A landscape with many peaks, sampled at points; each row gives a point and its height.
From any point a climber steps to the highest of the 4 points nearest to it. It stops when none of these is higher. Distance is the straight distance between rows; heights are no part of it.
Z_805 height 3.41: [140 132 193 144 167 126 192 136  95]
Z_943 height 2.08: [159 143  58 113  61 132  56 134 150]
Z_567 height 4.38: [166 126 150  82  88 121 136 119 187]
Z_143 height 7.47: [141 130 171 122 148 129 148 128 132]
Z_253 height 2.72: [149 141 186 134 149 128 199 125 114]
Z_899 height 7.76: [116 119 159 127 163 125 134 128 125]
Z_466 height 3.38: [142 147  65 121  76 131  83 122 146]
Z_953 height 3.52: [ 90  99 157 149 184 124 137 142  96]
Z_788 height 1.98: [101 112  88 187 156 148  69 166  59]
Z_431 height 2.32: [136 137  68  91  59 125 103 114 170]
Z_808 height 7.13: [139 122 106  71  70 115 117 112 195]
Z_783 height 2.53: [130 127 110  92  97 117 117 109 176]
Z_223 height 6.15: [115 138  80 148 118 140  86 128 102]
Z_674 height 3.97: [138 124 183 133 164 129 161 139 107]
Z_676 height 4.36: [140 125 126  84  93 123 123 114 185]
Z_873 height 2.07: [141 135  69  85  49 119 107 118 181]
Z_47 height 5.67: [ 94 122 110 142 147 128 120 118 111]
Z_362 height 4.23: [103 133  83 159 132 139  99 131  92]
Z_36 height 4.53: [170 148 174 110 112 128 189 116 152]
Z_291 height 5.21: [171 142 169 101 106 129 176 116 162]
Z_580 height 3.67: [ 83 115  98 176 158 136 115 144  70]
Z_983 height 2.09: [155 147 181 126 138 127 197 120 127]
Z_421 height 6.72: [ 99 132  94 143 135 132 113 119 111]
Z_424 height 4.96: [166 147 176 117 123 132 187 117 143]
Z_750 height 5.64: [112 128 108 117 123 126 117 111 143]
Z_182 height 6.21: [152 134 171 118 138 128 153 123 142]
Z_494 height 6.67: [102 101 179 158 190 121 149 153  86]
Z_28 height 4.07: [118 131 108 107 108 122 116 109 161]
Z_271 height 4.11: [180 137 163  84  85 127 164 118 179]
Z_550 height 5.27: [148 129 151  98 114 120 131 117 169]
Z_722 height 4.92: [129 139  73 148 113 142  70 134 106]
Z_721 height 3.34: [146 136 189 137 159 125 195 130 106]
Z_490 height 5.47: [109 136  81 150 131 141  97 126 100]
Z_548 height 2.79: [ 71  95 135 177 186 120 137 152  77]
Z_179 height 5.81: [130 143  69 126  88 133  90 121 138]
Z_822 height 4.34: [ 93 115 132 139 164 124 127 127 112]
Z_387 height 2.89: [183 135 157  79  74 128 155 121 188]
Z_266 height 0.21: [151 145  58 124  78 133  54 134 140]
Z_234 height 7.57: [124 141  79 125 102 128 101 115 137]
Z_7 height 2.17: [151 145  56 107  57 129  78 126 155]
Z_277 height 7.39: [111 138  88 124 111 127 108 114 134]
Z_309 height 1.70: [177 148 166  94  89 126 196 111 171]
Z_6 height 3.01: [185 144 162  77  66 129 191 116 182]
Z_420 height 5.54: [166 134 166  98 109 128 150 122 167]
Z_361 height 6.25: [147 129 156 102 123 126 135 119 161]
Z_341 height 1.08: [127 124 137 106 126 122 122 115 158]
Z_64 height 2.15: [165 143  49 101  49 130  62 136 162]
Z_897 height 2.90: [112 125 126 117 135 124 121 113 146]
Z_239 height 4.06: [ 82 115 104 171 156 132 117 137  78]
Z_60 height 0.32: [124 121 201 169 183 121 199 154  68]
Z_210 height 7.27: [108 134  93 134 125 132 107 117 124]
Z_258 height 7.05: [125 134  75 155 127 145  57 143  93]
Z_675 height 1.62: [124 126 125 104 115 118 122 110 163]
Z_915 height 6.12: [164 138 172 109 120 130 165 121 153]
Z_273 height 4.90: [ 86 118 111 151 159 127 125 130  99]
Z_989 height 3.92: [142 143  65 132  91 136  60 134 131]
Z_817 height 4.37: [ 84 119 103 157 157 131 116 133  90]
Z_219 height 2.52: [ 91 108  93 200 160 146  89 168  51]
Z_555 height 3.93: [104 122 122 127 144 124 121 115 132]
Z_885 height 2.48: [129 117 185 146 178 127 160 145  97]
Z_408 height 3.56: [124 116 176 139 173 124 150 137 109]
Z_384 height 3.07: [148 128 179 126 153 131 161 129 124]
Z_968 height 2.14: [118 129  78 165 136 146  69 149  78]
Z_622 height 3.84: [128 140  78 103  78 122 105 110 164]
Z_16 height 4.35: [140 140  69 141 104 137  56 136 116]
Z_563 height 7.35: [114 140  80 138 109 135  96 120 123]
Z_465 height 6.24: [119 124 148 117 147 124 128 121 139]
Z_304 height 2.94: [133 128 127  94 102 120 122 112 177]
Z_157 height 3.29: [136 124 192 150 174 124 186 141  90]
Z_749 height 3.26: [ 78 108 101 186 166 135 118 151  63]
Z_930 height 4.58: [ 79 105 123 160 171 126 131 137  88]
Z_728 height 7.77: [118 108 190 159 189 121 162 155  85]
Z_360 height 3.25: [107 112 167 142 181 123 140 139 104]
Z_996 height 6.00: [126 140  77 114  85 123 106 113 153]
Z_228 height 5.01: [157 128 154  90 104 125 135 120 178]
Z_12 height 2.16: [158 143  48  95  44 128  78 128 164]
Z_39 height 3.53: [140 126 184 140 160 128 176 136 104]
Z_925 height 7.72: [145 131 165 112 135 128 144 120 151]
Z_761 height 2.31: [ 97 123  88 170 147 143  97 144  75]
Z_680 height 6.22: [117 117 163 133 170 123 137 131 116]
Z_391 height 4.13: [ 90 121 100 155 151 131 115 129  94]
Z_862 height 3.80: [ 75  97 148 164 185 119 139 147  84]
Z_342 height 6.81: [159 134 170 111 130 129 152 124 152]
Z_877 height 2.20: [128 119 191 156 182 124 175 151  83]
Z_101 height 4.85: [176 138 164  90  93 129 157 120 179]
Z_782 height 1.99: [106 122  84 178 148 148  77 158  67]
Z_165 height 5.36: [133 122 176 127 160 128 147 130 120]
Z_703 height 4.69: [102 118 129 133 156 125 127 122 122]
Z_637 height 6.86: [128 145  71 134  97 137  83 126 128]
Z_55 height 6.70: [ 91  93 173 163 195 118 148 155  81]
Z_835 height 4.12: [ 94 106 145 142 172 123 133 129 107]
Z_124 height 6.75: [156 142 180 122 138 131 181 123 130]
Z_584 height 4.80: [121 132  94 108 100 119 111 110 159]
Z_803 height 5.96: [156 124 132  69  76 117 124 119 198]
Z_588 height 1.07: [131 129  93  90  73 116 111 110 182]
Z_176 height 4.52: [ 76 110 117 169 173 124 128 138  83]
Z_606 height 4.40: [141 127 146 102 120 123 127 116 166]
Z_488 height 0.38: [156 142 183 128 144 126 189 123 121]

For each start below, name the point where the climber stops.
Z_862 => Z_728
Z_782 => Z_234
Z_12 => Z_234
Z_165 => Z_925
Z_490 => Z_234
Z_157 => Z_925
Z_466 => Z_234

Call two points neighbours if one is among the 4 nearest of the other. Go from one point of each pair to the other, from neighbour to neighbour, staying as high as possible. Name the lowest point that can't be avoided.
Z_234 / Z_258 => Z_223
Z_899 / Z_925 => Z_165
Z_728 / Z_258 => Z_862
Z_899 / Z_124 => Z_424

Two climbers start at each pair of points below. Name the first point that both come to, or write never.
Z_721 / Z_915 => Z_925
Z_384 / Z_408 => never
Z_362 / Z_223 => Z_234
Z_36 / Z_101 => Z_915
Z_788 / Z_391 => Z_47
